Each scene shows the same named points in several views. A view is turned or mirrored, shifted and resized as a whole, has a little noise and may leave points out.
(in the rows, 100 means zero)

Scene 1
View 1
(253): [116  97 114 107  95 106  95  86  96 109  83  99 112  99  98 108  99  94
  94  95 118  93 100  82  99 101  83 102  93 101 106  94 111  97 103 116
  97  95 105 109  92  90  96 103 108  98 100  87  80 112  99 110  82  97
  97 113]
(149): [118 101 108 113  97 107  89  84 104 100  77  97 113 100 114 108  88  99
  82 101 110 105  98  74  95 109  86 100  80  94 100  89 128  95  92 116
 100  97 107 115 103  96  91 117  94  95 109  93  89 103 107 117 103 103
  95 115]
(297): [101 110 121 102  99 117 105  85 111  94  89  94 103 107 114 112  89  85
  97 101 118  92  78  70  97 104  88  91  91 108 102  77 124  95 108 124
 113 104  90 113  96 103  98  97  91 102 112 110  85 100 102 107 105 105
  75 122]
(215): [115  87 105 109  73 104 116  78  92 116  84  97  95 107 110 117  85 103
  78  93 111  86 115  84  80 100  81  95  89  96 109  95 111  91 104 112
 101 100  92 104  91 102  98 117 104  96 106  96  84 119 106 121  87  99
 101 112]
(302): [116  92 116 116  97  99 100  83  83 125  91 102 106 102  92 108 102  94
  99  94 117  87 115  89  98  80  78 101 108  96 119 101  97  95  97 114
  90  95 101  99  75  83  93  94 104  97 101  83  74 134  95 107  68 100
 102 109]
(25): [113 100 119 107  92 111 106  84 109 107  89  94  98 113 106 108  92  91
  92  98 127  87  92  75  93  97  85 102  90 108  95  84 111 101 106 113
 105  95  94 103  90  96 100  99  97  99 107 107  80 108 104 118  99 102
  88 118]
(320): [120  77 116 114  85  98  82  82 105  95  79  84 105 107 103 103  77 117
  72  94  89  81 114  80  90 105  96 119  54 107 117 108  95 117  92 111
  93  91 110  79  86 107 101 111 115 103  95  91  83 134  94 105  87  94
  96 122]
(61): [105  96 128  90  84 112 128  89  91 123  96 105  98 104  82 123 116  71
 120  83 147  75  85  87  98  87  75  90 129 116  97  89  99  90 143 119
 105  97  87 112  83  81 105  81 124 106  97  95  66 108  96 112  63  90
  92 109]
(268): [129  71 106 115  69  92 101  80  83 126  81  95 107 100  88 116  91 111
  77  88 106  84 132  92  83  97  82 107  82  97 114 112  93 104 102 105
  87  90 113  87  88  91  94 123 121  99  97  73  74 136 100 122  69  86
 118 109]
(244): [120  83 117  95 102  98  82  99  89 114  83 114 112  95  85 100 114  95
 101  77 130  88 104  97 105  95  73 119 102  98 107 109  91  93 108 117
  83  80 102 112  80  75 111  86 136 100  72  75  74 118  91 101  50  93
 112 106]
(63): [115  88 109 119  97 100  80  79 101  91  84  86 105 103 117 100  71 119
  71 101  78  91 113  82  91 102  94 112  55  96 129 102 106 108  76 115
  96  97 106  87  85 110  97 112  96  98 100  93  92 136  96  98  93 105
  89 121]
(210): [132  91 106 121 102  99  71  86 113 101  73  97 110 109 111  91  85 113
  66 101 115 103 111  74  94 107  88 122  63  93  93  97 118 107  75 105
  88  83 114 102  97  93  97 118  96  93  99  91  90 106 108 123 108 104
 106 115]
(323): [111 114 122 103 110 116  94  92 120  95  83 102 106 108 110 103 100  81
  99 101 140 102  70  67 105 108  83 103  93 107  80  72 130  95 106 118
 107  93  96 124 103  91 101  93  93  99 107 110  86  80 108 118 112 105
  82 117]
(317): [112  96 122 106 113 101  75  93  98  98  86 101 112  96 100  96 100  97
 100  91 107  90  96  86 107  94  85 116  87 102 119 101 100 100  93 122
  91  90 104 103  78  88 103  85 111 100  88  86  81 124  90  91  72 102
  89 115]
(189): [123 101 118 115 109 105  73  88 120  92  77  93 112 110 108  92  88 103
  81 102 117 100  95  69 101 105  94 121  66 103  91  90 117 110  86 109
  95  88 111  99  95  96  96 103  95 100 102  99  87 105 104 114 109 103
  90 122]
(24): [117 114 109 116 101 112  99  82 107 107  81 100 107 103 114 109  94  88
  90 106 128 109  91  69  96 103  82  93  97  94  87  75 138  90  94 115
 105  99  99 122 103  91  88 112  81  94 118 102  89  91 113 127 115 107
  91 114]
(262): [112  92 114 104  88 105 107  85  92 112  88 102 100 103 102 112  98  93
  94  90 119  85 103  86  94  93  79  98 100 101 110  95 104  92 108 117
  99  95  92 108  85  91 102  98 110  99  97  94  78 119  98 108  77  98
  98 111]
(146): [104  86 106  95  70 105 119  84  81 109  89 101  96  97 111 123  89  97
  88  84 104  81 108  94  83 104  76  86  96  95 122  99 108  83 115 121
 103 101  85 115  89 101 105 109 119  98  95  92  83 122 100 105  67  98
  99 108]
(129): [122  96 114 117 104 104  70  86 126  81  74  87 107 112 120  90  74 114
  66 104 104 101  98  65  94 117  98 125  45 102  95  90 119 114  78 108
  98  88 111  95  99 109 100 112  92  98 103 105  95 104 106 116 120 105
  88 124]
(64): [105 107 128 103  89 117 129  83  94 127  95  99 103 106  87 125 111  68
 122  96 145  83  84  77 100  82  79  82 130 113  95  78 110  91 132 120
 109 103  90 113  86  82  93  90 102 103 115 100  66 106 101 117  82  97
  88 113]
(84): [124  86  98 123  75 100 104  73 101 109  80  87  94 114 123 107  70 118
  58 103  97  92 127  77  74 102  89 103  63  89 108  97 117 101  79 104
  99  97  99  93  93 111  93 132  87  92 113 102  89 125 111 128 110 106
 104 117]
(139): [115  89 129  84  96 106  82 102 119  90  79 101 109 104  88 103 106  92
 101  76 135  83  74  80 105 118  86 126  78 118  87  98  95 109 130 119
  96  80 102 105  95  91 118  85 144 108  74  92  78  95  94 102  73  85
  91 121]
(193): [117  82 116 103  85 100  92  89  93 108  82  98 110  98  93 112  97 103
  90  86 110  84 106  88  95 103  83 109  85 103 112 106  98 101 109 116
  91  90 106  99  89  91 104 104 127 102  89  81  77 123  94 106  67  90
 102 113]
View 2
(64): [100 119  98 120  97  86 117  87  97  78  85 110 125  73 104 107 105 103
 111 122  97  72 122  79  88  70 147  62 108 114  74 104 152  82 135 146
 123  82 114  79 122 103  90  76 124  89  83  92  78  72  80 144 110 113
 104 103]
(146): [ 84  95 127 143 131  77 125  92  83 120  81 124  99  92  73 124  88  92
  94 115  74 103 130 107  87 101 144  90 120  88  94 116 108  73 117 107
  90 112  97  86 112  85  95  85 121  76 105  97  87 110  67 103 107 102
 109  76]
(253): [ 93 102 113 125 107  94 117  89  96 111  84 100  96  92  96  96  95 101
 107 101  82 105 110 104  90  97 122  93  93 103  81  98 103  85 120 122
 100 102 114  97 101  87 114  84 101  98 100 104  94  91  94 107 106 101
 107  77]
(262): [ 96  96 121 129 114  88 120  90  93 112  78 104 106  93  94 110  92 101
 101 109  86 102 120 100  93  89 131  91 103  99  85 104 115  79 114 117
  95 107 105  93 112  85 104  83 107  88  98  94  87 101  81 113 106  98
 109  77]
(268): [ 99  92 148 108 123 112 144  81 109 142  96 104  92 112  74 103  83 140
 122 109  73 130 116 121  98  93 123 104 107  74  89 119  89  86  86 100
  72  99  81  95  92  87 113  64  88  89 116  94  91 115  73  98  91 101
 105  72]
(193): [ 93  97 131 118 123 102 115  88  93 139  93 105 104  84  83 103  88 112
  96 103  76 117 112 110  99  86 123 100  96  82  89 113  98  79 103 114
  91 106 108 102  89  87 108  80  97 105 103  98 102 107  88 102 106  87
 106  76]
(24): [ 85 103  82 135  80  85 123  75  97  71  77  99  72 106 101  82  99  79
 119  99  93  93 108 110  79 117 112  92  87 135  77  60  92  87 150 133
 111 102 105  96 120  82 126  93 116  83  92 107  71  66 100 115  97 118
 107  87]
(297): [ 72 108  78 133  89  81 113  88  79  90  72 106  98  80  87  93  97  70
  89 111  98  98 111  97  79 102 125  86 100 121  82  72 108  81 151 113
 105 108 126  94 126  85 117 107 120  91  77 112  73  69 101 124 105  92
 101  82]
(215): [ 83  93 119 126 109  88 141  79  97 110  79 113  85 107  74 108  84 105
 110 115  84 112 124 116  84 102 127  97 113  99  92  92  96  80 119 103
  82 109  85  88 119  83 111  81 111  74 103  97  72  96  74 111  92 104
 108  78]
(323): [ 83 104  77 131  77  90 102  79  92  79  73  93  88  74 103  86 103  65
  90  97  95  80 104 108  86  92 109  92  77 132  84  58 102  79 157 136
 123 106 121 106 115  85 118  99 118 106  71 102  78  62 107 126 103  97
 103 100]
(129): [ 63  89  92 116  80 109 125  77  90 119  73  82  67 103  78  69  83  85
  92  91  94 139  93 130  81 113  83 124  78 112  91  48  56  84 134  85
  76 126 115 119 110  70 146 114  86 106  80 120  72  78 121 101  88  74
 100  66]
(210): [ 86  85 113 116  89 109 125  71 105 113  79  80  65 116  95  76  86  99
 114  86  87 126  98 131  90 109  85 123  72 113  88  61  62  87 116 106
  85 118  97 118 101  70 140  91  84  99  99 104  85  90 107  96  89  94
 107  72]
(25): [ 85 100  99 119  90  95 122  81  93  98  73  99  98  89  89  96  92  92
  98 109  97 101 113 104  84  88 116  94  99 113  86  76 109  78 134 109
  97 109 107  97 124  83 114  90 107  91  81  98  70  77  94 127  97  91
 104  86]
(317): [ 95  97 122 128 118  96  94 103  86 127  74  82 115  87 112  96  98  92
  88  90  87 116 107  95  96  92 116 102  83  98  77 102 110  84 107 116
  91 119 134 108 100  79 118  94  82 110 100 105 106 106 107 102 122  80
 111  53]
(84): [ 75  89 114 121  97  96 159  74  98 113  73 103  62 132  63  91  78 107
 121 111  89 140 116 128  77 123 107 113 110 104  91  67  65  84 120  77
  59 118  79  95 128  70 136  93  96  67 105 109  57  92  85 101  82 101
 104  62]
(61): [106 109 118 118 113  91 107  91  95 101  85 115 133  59 101 123 101 106
  91 119  90  67 127  86 100  55 148  68 108  98  85 122 157  71 124 141
 123  89 113  86 109 102  76  67 124  98  81  81  92  87  71 140 112  98
 105 105]
(302): [109  99 136 121 118  94 122  96 102 111  78  92 115 108 112 105  97 120
 119 104  86 110 120  92  96  89 128  88 101  97  73 113 125  89  99 122
  86 104 109  91 110  87 112  73  87  88 113  94  96 109  83 112 114 101
 112  61]
(139): [ 86  97 116 112 109 111  84  84  89 142  90  98 112  46  87 102  94  90
  62  94  78  91 102 115 107  52 111 105  72  87 101 100 102  66 125 122
 120 107 125 121  78  93  97  88 109 132  67  93 109  91 101 120 103  64
  99 105]
(63): [ 69  94 115 125 108  97 132  95  82 139  73  94  88 113  76  84  82 100
  99 103  86 152 105 110  80 123 113 114 102  95  84  86  76  88 107  74
  56 127 121 103 114  71 140 109  81  92 106 122  81 104 107  92 102  77
 105  37]
(149): [ 81 100  95 135  96  91 121  80  94 101  81 101  72 106  87  83  92  87
 109  97  81 113 104 119  81 120 112 103  88 115  83  74  76  89 134 117
  97 107 110  99 106  81 128  98 109  91 100 113  84  81 102  97  96 106
 106  77]
View 3
(262): [ 92  97 114  98  89  94 109  98 113 122  92  92  93 117  95  97 113 125
  95  93  98  85 115  66 101  90 104 115 123 108 100 109  85  99 104 109
 106 106 121 123  77 106 104  80 115 109  90 100  88 114 110 106  96 111
  94 114]
(64): [ 96  97 106 105  74  86 115 106 140 118 104  80 105 112 105  79 112 109
 105  94  88  65 113  24 105 110 124  94 107  96 114 104  95  90 120 116
  97 133 133 125  50  69 110  56 111  98  66 122  91 144 136  90  86 113
 108 101]
(139): [121 117  89 110  66  74 106  88 114 133  89 130  92  83  86  69  98 111
 113  91 110  82  79  79 109 131 108  88 142 142 115 140 111  93 104 104
 114 103  98 111 104  98 106  76 100  92  71  92  94  95  99  92 100 107
  57 126]
(63): [ 91  94 116 107 117 113 106  91  76 120  86  81  53 140 103  92  97 129
  87 126 115 109 135 102  98  70  77 127 113 110  88 114  80  98  94 102
 131 116 115 113 130 135 108 128 118 117 113  74 107  83  88 104 112 109
  80 123]
(25): [101  93 105 116  86  90 113  88 110 117 101  88  74 106 112  73 108 119
  99 116 101  81 125  71 108  93 113 104 114  89 107 113  88  88 112 109
 114 132 112 119  89  98 108  89 112 105  94  89  88 116 120  91  95 123
  92 121]
(84): [ 94  76 108 110 109 114 109  93  78 118  98  82  66 117 130  83 115 142
  80 120  91  95 154 103  89  46  91 132 116  70  85 106  65  96 105  99
 114 121  94 121 113 127 109 112 131 120 130  63  92  85 111 107  91 135
 111 133]
(215): [ 92  86 112 100 100 104 110 101  98 121  99  93  92 113 112  86 121 131
  87  97  89  87 133  75  93  67  97 123 124  87  92 108  72 100 110 103
 108 108 109 123  86 113 105  86 127 116 105  83  87 102 112 108  91 123
 114 121]
(302): [ 87  99 112  90  91  98 102 102 121 135  85  69  88 131  89 127 109 140
  93  99 104  90 116  61  91  87  93 117 108 113  90  98  88 102  97 112
  92 107 121 129  76 105 109  88 109 106  91 112  94 119 110 111 102 105
  89 117]
(193): [100 107 102  92  91  98 104 103 104 133  83 101  97 118  89 104 104 129
  96  91  99  93 106  75  88  95  88 114 127 131  92 118  92 105  96 104
 103  95 107 117 100 113 106  86 115 104  89  96 101  90  96 109 101 106
  83 119]
(189): [109  85  90 127  86  97 114  82  97 121  85  86  56 104 121  74  96 127
 100 133 105  91 118 109 109 104 108 101 100 100  98 113 100  91  97  96
 119 133  89 113 119 105 112 117 105 102 108  80  92  96 110  95  97 120
  68 130]
(297): [ 96  89 115 128  96  95 122  89 102  98 102  93  75 115 114  46 104 100
 100 116 100  77 125  71 126 105 122 103 104  90 114 111  91  89 113 103
 133 140 125 114  85  96 109  98 113 110  88  94  85 125 119  87  94 117
  93 106]
(268): [ 98  97  93  77  96 107  99 116 100 145  83  88 101 116 103 124 112 150
  86  87  87 101 121  73  65  62  73 125 127 116  77 115  79 109  95 106
  86  86  93 123 107 119 110  82 128 106 104  85 109  77 101 117  95 114
 103 129]
(317): [ 93 105 111 105  93  92 104  91 109 125  80  86  71 128  77 109  97 127
 101 110 118  94 102  87 110 113  93 108 111 133  98 108 101  98  87 104
 116 108 120 119  97 116 105 108  96 105  87 105  93 111  94 105 112  99
  61 116]
(210): [107  75  91 122  83 101 114  83  89 123  79  83  67  99 129  88 104 146
  93 130  93  91 126 127  99  87 102 112 100  88  85 100  89  99  91  88
 106 120  73 120 114 112 113 117 109 109 125  75  84  88 113 110  89 129
  79 140]
(244): [ 99 113 105  89  70  82 100  96 128 143  75 102 106 105  71 130 108 138
 102  81 105  84  80  82 102 120  96 106 131 144  93 111 103 107  87 102
  88  80 104 127  78 109 101  77  97  99  82 115  82 110  95 118 105  99
  62 122]
(323): [108  82 100 140  74  83 125  80 114 102  96  93  76  96 120  47 104 109
 108 121  94  67 109  91 130 128 135  90  97  90 115 107 105  87 107  93
 126 143 104 114  82  83 109  97 100 103  89  98  75 127 127  89  86 124
  78 114]
(253): [ 96  92 103 106  88  94 112 101 107 119  84  87  91 116 105  91 106 126
 100 104  92  84 110  81 100 102 102 108 109 111  95 107  96 100  98  99
 107 112 107 122  89 100 109  92 108 105  92 103  93 106 111 105  92 109
  89 114]
(146): [ 82 101 130  92 105  98 109 103 101 112  96 107 108 124  88  85 121 119
  89  75  89  82 121  66 100  80  95 128 136 110  98 112  75 105 106 102
 117  91 127 121  72 119 100  77 125 121  90  94  85 108 101 110  98 111
 111 104]
(320): [104 103 100  98 106 105 101  97  82 134  88  96  62 123 101  94  96 131
  90 115 112 110 127  88  86  71  73 118 128 120  90 130  83  96  99 111
 117 107 102 112 136 128 110 110 119 107 105  70 114  70  90  99 110 111
  79 131]
(24): [ 98  68 104 136  87  97 127  88 103  99  92  77  82 109 133  59 109 121
  99 122  80  70 127  96 115 104 129 102  87  75 100  90  92  94 104  89
 117 143  99 119  81  88 112 103 111 111 105  96  77 123 131  99  79 128
  99 112]
(61): [100 112 107  92  69  79 108 107 143 129 102 100 115 103  84  90 117 108
 106  75  95  67  97  23 105 112 117  96 130 115 117 119  94  93 119 121
  94 110 133 126  50  78 105  43 111  98  59 119  89 138 124  94  91 107
  98 107]
(129): [113  82  94 135  97 102 113  78  76 116  89  92  43 105 126  61  94 128
  96 143 110  98 130 125 109  90 101 106 106  91  98 119  91  89  98  94
 132 133  83 109 138 117 113 134 110 109 121  61  94  80 104  93  99 127
  71 136]
View 4
(210): [110  80  63  93 120  91  88  90  83  93  93 100 121  77  99 112 109  94
 101 112  85 117 115 109 109 114 132 113  96  97  82  95  99  99  66 119
  84 104 111  91  78 132  95 103 106 138  80 101  84  84  96 130 116 111
 105 109]
(146): [ 96  86 125 105  91 104 125  92 104 117  91 112  91 113  77  85 104 109
 111 103  90 122 108  75 105  94 105 107  97  76 107 104 122  91  86  85
 119 123  80  77 114 111  72 100 102  84 104  99 106 104  55 122 132 110
 102 116]
(253): [ 98  82  96  90 110  98 107  89  93 107  88  94 110  98  85  93 106  97
 100 108  97 115 100  99 111  99 119  96 109  83  90 101 110  92  93  94
  98 107  92  84 102 103  94  98 115 101  89  96 111 106  79 124 121  94
  97 111]
(317): [ 99  68  87  90 102  97  98  68  99 102  80  87 116  91  86  98 112  90
 105  98  98 134 118 110 103  99 116  84 113 107  94 109 122  81  86  95
 108  92 104  87 103  86 105  82 120  99 105 107 103 116  70 142 132  89
  90 111]
(244): [100  64 101  79  93 128 103  58 102  95  79  79 101  94  75  99  98  76
 126  90 115 137  98 116 108 102 106  74 107  89  96  86 119 108  76  92
 124 110  83  80  99  78 109  86 108  78 101  82 110 120  75 129 131  91
  77  83]
(24): [ 92  99  90  87 125  89 103 107  87 110 108 102 129 101  92  93 115 100
  73 117  77  95  94  84 125 107 121 119 110  63  96 103  97  98 102  98
  73 117 104  84 106 125  97 110 132 146  79  94 110 107  98 114 118  74
 114 124]
(320): [106  74  76 103 105  76 108  85  87 102  78 103  96  89  96  98 103 106
 109 106  88 125 128 110  84  97 133 100  97 118  74 114 112  77  69 104
 107  84 103  93  83 122  73  92  98  93 100 120  82  80  68 145 116 131
  98 117]
(297): [ 81  92  90  88 112  86 110 104  88 116 101 101 118 119  93  80 109 108
  65 109  70  96 104  78 103 106 113 107 117  75  92 117 108  85 106  86
  90 102 104  84 113 118  92  94 143 120 108 101 109 117  80 132 117  73
 114 129]
(139): [ 82  64  62  69  97 122 100  83  76 101  81  85  93 121  88  79  88  87
  90  95  96 103 102 106  87 117 106  67 115  89  67  95 107 106  76  87
 115  89  76  83  86 106 106  79 128  81 133  82 106 114  68 144 107  86
  85  76]
(215): [ 99  93 117 100 103  90 121  96  99 109  97 105  98 103  87  92 102 107
 107 106  85 113 103  85 103  96 118 119  90  76  94 103 108  96  86  94
 105 121  93  85 106 125  68 107 104 101  87 102  98  93  79 117 123 115
 110 119]
(193): [100  72  97  92  98 103 112  83  94 107  78  94  94 100  82  93  99  96
 115 101 104 125 107 106 102  97 118  86 101  94  87 102 115  94  82  94
 113 102  82  85  93 101  84  94  99  81  97  98 104  99  67 130 121 110
  88 103]
(25): [ 87  91  97  83 108  86 113  92  90 106 102  91 111 108  95  89 100 102
  87 103  79  99 100  92  96 103 119 109 106  77  82 108 102  96  94  92
  96 106 103  85 105 120  85  96 133 111  99 100 104 108  93 126 116  88
 109 117]
(149): [102  86  80  97 118  92  98 105  86 111  94 107 121  95  91  98 115 101
  85 118  83 111 108  91 120 107 125 109 106  81  96 105 103  89  89 103
  80 110  96  85  95 124  94 107 113 132  86 100 101  95  79 127 119  96
 105 120]
(302): [102  82 123  91 103  91 120  69 109 103  89  81 109  88  82  99 104  92
 121  97 104 132  99 110 106  87 122  98 102  89  95 103 115  90  98  93
 110 108 100  84 111  84  87  97 113  87  78 105 110 112  90 118 134 103
  91 118]
(262): [ 96  85 120  92  98 104 120  81 101 106  92  94 100 105  80  90 100  97
 113  99  96 121 100  92 104  95 112 100 100  78  96 102 115  97  91  87
 114 115  91  81 111 100  84  98 113  88  97  96 108 110  76 122 129 100
  98 111]
(84): [109  94  97 113 113  69 113 103  92 107 100 115 109  87  99 105 110 113
 105 115  72 114 120  89  99 100 133 139  83  91  90 107 102  89  71 111
  89 115 111  91  89 147  60 113  96 125  74 115  78  71  91 122 121 134
 120 133]
(61): [ 76  88 133  68  93 113 134  81 100 110  98  74  91 130  78  69  86  93
 101  91 101  99  75  94  98  91 102  82 114  57  82 102 109 107 113  68
 122 112  78  78 124  86  88  90 139  62 108  81 132 135  84 114 117  75
  91  98]
(64): [ 77  97 131  71 106  96 134  89  99 115 107  78 105 122  81  71  96  96
  88 101  94  90  71  92 107  88 112  94 116  52  84 106 103 102 127  72
 101 113  87  79 126  92  86 101 148  83  88  90 133 134  98 107 118  66
 100 115]
(189): [ 98  78  59  85 120  83  90  92  79 100  94  93 123  89 101 100 111  94
  81 112  81 105 113 107 100 111 131 103 107  97  77 104  98  91  80 108
  81  90 113  92  85 126 100  95 125 132  93 106  92  96  92 138 113  94
 104 114]
(323): [ 82  89  75  73 119  98  99 102  80 108 106  92 127 116  94  83 107  95
  61 108  74  85  96  87 113 117 112 103 119  67  87 104  97 102  99  91
  82 106 102  84 105 120 110  94 152 135 105  85 113 121  94 128 111  60
 109 111]
(268): [113  79 113 101 103  95 121  84  97 104  81  97  87  85  81 101  95  98
 137 106 110 128 102 114 101  88 130 103  88  92  81  97 110  98  75 103
 113 109  82  87  87 109  67 109  79  75  70 103  96  76  78 116 121 139
  91 104]
(63): [110  76  80 113 108  68 102  89  94 108  81 110 112  84  95 103 117 109
 102 112  82 134 137 100  96  98 130 109  99 122  91 119 118  65  75 107
  98  91 114  92  91 120  77  93 102 113  95 127  81  84  66 145 127 123
 106 136]
View 5
(139): [ 87  72 107 123  82  95  95  60 103  94 131  92  96 132 103  98  85  69
 107 111  91 109 115  97 127 100 125 120 116 104 111  84  92 146  91 113
  98 126  96  96 108 129  77  83 108  55 109  90  90  84 110  94 119  76
  90 114]
(262): [ 80  86 132 102  78 108 110  84 110 139 111  92  91 117  87 103 106 109
  98 113  82 100 120  93  94 101 102 120 114  98  82 111  96 113  98 115
  97  99 114 113  92 114  90  95 103  85 118  95  77  97 104  82  87 102
 109 102]
(268): [ 95  67 152  48  48 110 107 101 139 138  89  87  86 113  94  96 116 121
 119 117  95  76 107  78 119 104 101 109 104  93  85 120  79 117 111 148
  91  87 114 121 113 101  85  82 102 116 100  96  62 117  82  61  79  82
  84 111]
(25): [ 71  95 121 125 103 106 115  91 104 133 110  87  98 109  91 109 106 118
 104 115  71 100 129  83 101  99  97 106 114 102 103 106 109 123  81 106
 109 100 120 105 102 104  88  90 108  82 107  94  87  93  99  93  81  99
 116  88]
(149): [ 85  94 104 107  93 104 115 100 102 125 100  76  94  98  83 127  94 127
  99 115  76 104 139  67 118  90 106  98 129 108  97 102 109 106  98 116
  95 100 117 108  98  91  72  80 109 121 104 104  88  81 102  96  67 101
 115  88]
(64): [ 78  91 151 148 115 112 122  74  91 147 122  90 106 112  78  95 117 107
 100 124  74  80 148 101  77 110 110 137 115 126  84 122 100 115  77  88
 112  88 130 114  74 113  94  94  91  49 121  85  67  96 107  76  98 124
 102 102]
(317): [ 99  85 105  90  76  91  78  92  96 127 117  99  98 107  93 112 115  89
  85 103  69 116 109  85  93  89 117 123 119  94  83  92  91 122 109 123
  89 119  95 124  88 120  84  89 110  88 117 104  81  80 100  98  86  85
 114 101]
(84): [ 67  98 122  72  74 111 122 117 130 141  79  78  85 102  93 122 104 155
 113 114  74  97 119  61 124  96  74  78 110  82 102 114 110 111  96 132
 103  87 125 102 122  81  84  89 116 139  91 105  87 106  84  89  52  91
 120  77]
(244): [102  65 130  93  66 109  95  75 113 119 119 108  88 117  92  89 100  69
  93 109  95 108  95 108  89  87 138 141 125 106  83 101  81 112 107 141
  80 116  91 119  94 133  82  84 104  75 131  91  71  88 106  68 108  75
 100 120]
(193): [ 94  74 128  79  61  99  96  82 116 126 110  91  90 122  94 104 105  99
 103 115  88  98 114  88 114 102 111 118 111  96  87 102  84 123 110 129
  91 106 105 117  97 115  83  86 106  93 107  97  75  96  98  81  91  86
  94 111]
(63): [ 84  96  99  56  62  85  82 112 113 134  97  81  92 106  99 130 117 127
  97 104  63 110 113  59 122  94  85  90 105  72  89  92  97 126 116 124
  96 108 105 122 104  97  84  95 120 126  98 112  91  94  86 109  58  84
 119  86]
(302): [ 94  81 141  86  75 106  98  96 109 150 105 100  94 100  87  98 128 106
  95 112  73  95 108  90  76  94 113 129 116 104  74 115  86 110 100 129
  91  98 109 131  88 114  92  92 102  87 124 100  66  99  93  73  83  95
 112 102]
(189): [ 85  92  94 109 104  95  96 105 101 113 103  85 101  92  95 123 103 115
 106 104  67 109 121  62 120  81 112  90 126 106 117  91 110 130  86 123
 102 114 108 106 116  97  75  75 118 105  99 104  94  79  92 105  74  78
 119  82]
(215): [ 72  89 135  93  73 114 125  92 122 144  98  84  85 117  87 108 100 133
 106 118  86  94 124  83 109 104  86 105 110  92  88 118 100 107 100 121
 100  88 124 105 102 100  89  95 106 109 105  97  79 105  97  78  74 104
 109  96]
(323): [ 75 100 100 161 128 109 121  84  86 116 119  82 101 101  84 120  87 113
  97 115  69 113 146  80 106  90 114 107 133 120 111 100 121 116  75  95
 107 110 119  96  98 102  77  82 108  82 112  95  96  72 113 102  85 104
 123  86]
(61): [ 80  81 154 138  96 112 118  58 100 139 131  98  98 131  86  82 109  88
  99 122  87  87 132 114  78 114 113 148 112 115  83 119  91 121  83  95
 104  96 119 112  78 130  96  97  91  37 127  82  66 103 110  69 114 114
  92 116]
(24): [ 77 102 112 138 121 115 129 100  97 129 100  78  99  88  78 125  92 134
  97 116  71 103 148  72 103  89 109 103 136 123 104 112 122  96  81 108
 105  95 126 105  94  90  76  81 106 109 110  99  88  79 105  93  67 112
 124  81]
(297): [ 71 105 105 137 108  99 114  83  89 130 119  76 102 112  86 123  99 123
  93 115  65 109 149  78 106 103  92 104 118 100  95 100 115 119  88  87
 110 105 124 105  86 104  85  95 106  82 106  99  91  84 109 108  78 114
 122  86]
(129): [ 78  98  81  97  95  90  96 112 106 110  95  76  98  95 103 133  97 127
 109 105  62 113 120  52 137  83  95  72 117  91 123  84 116 135  90 124
 104 115 109  99 123  91  73  78 125 125  86 108 104  81  86 117  63  73
 124  73]
(320): [ 84  82 108  56  58  86  83 102 121 126 100  85  94 115 107 114 117 114
 109 106  72 100 107  66 131  99  88  92  99  77  99  92  91 142 108 128
  98 109 103 114 114 103  86  88 115 110  89 105  86 103  82 100  75  74
 101  95]

Which points are out of place in each view (at most two, in the order of its rows)? Write - if all are in place.
view 1: -
view 2: -
view 3: (210)
view 4: (262)
view 5: (268)
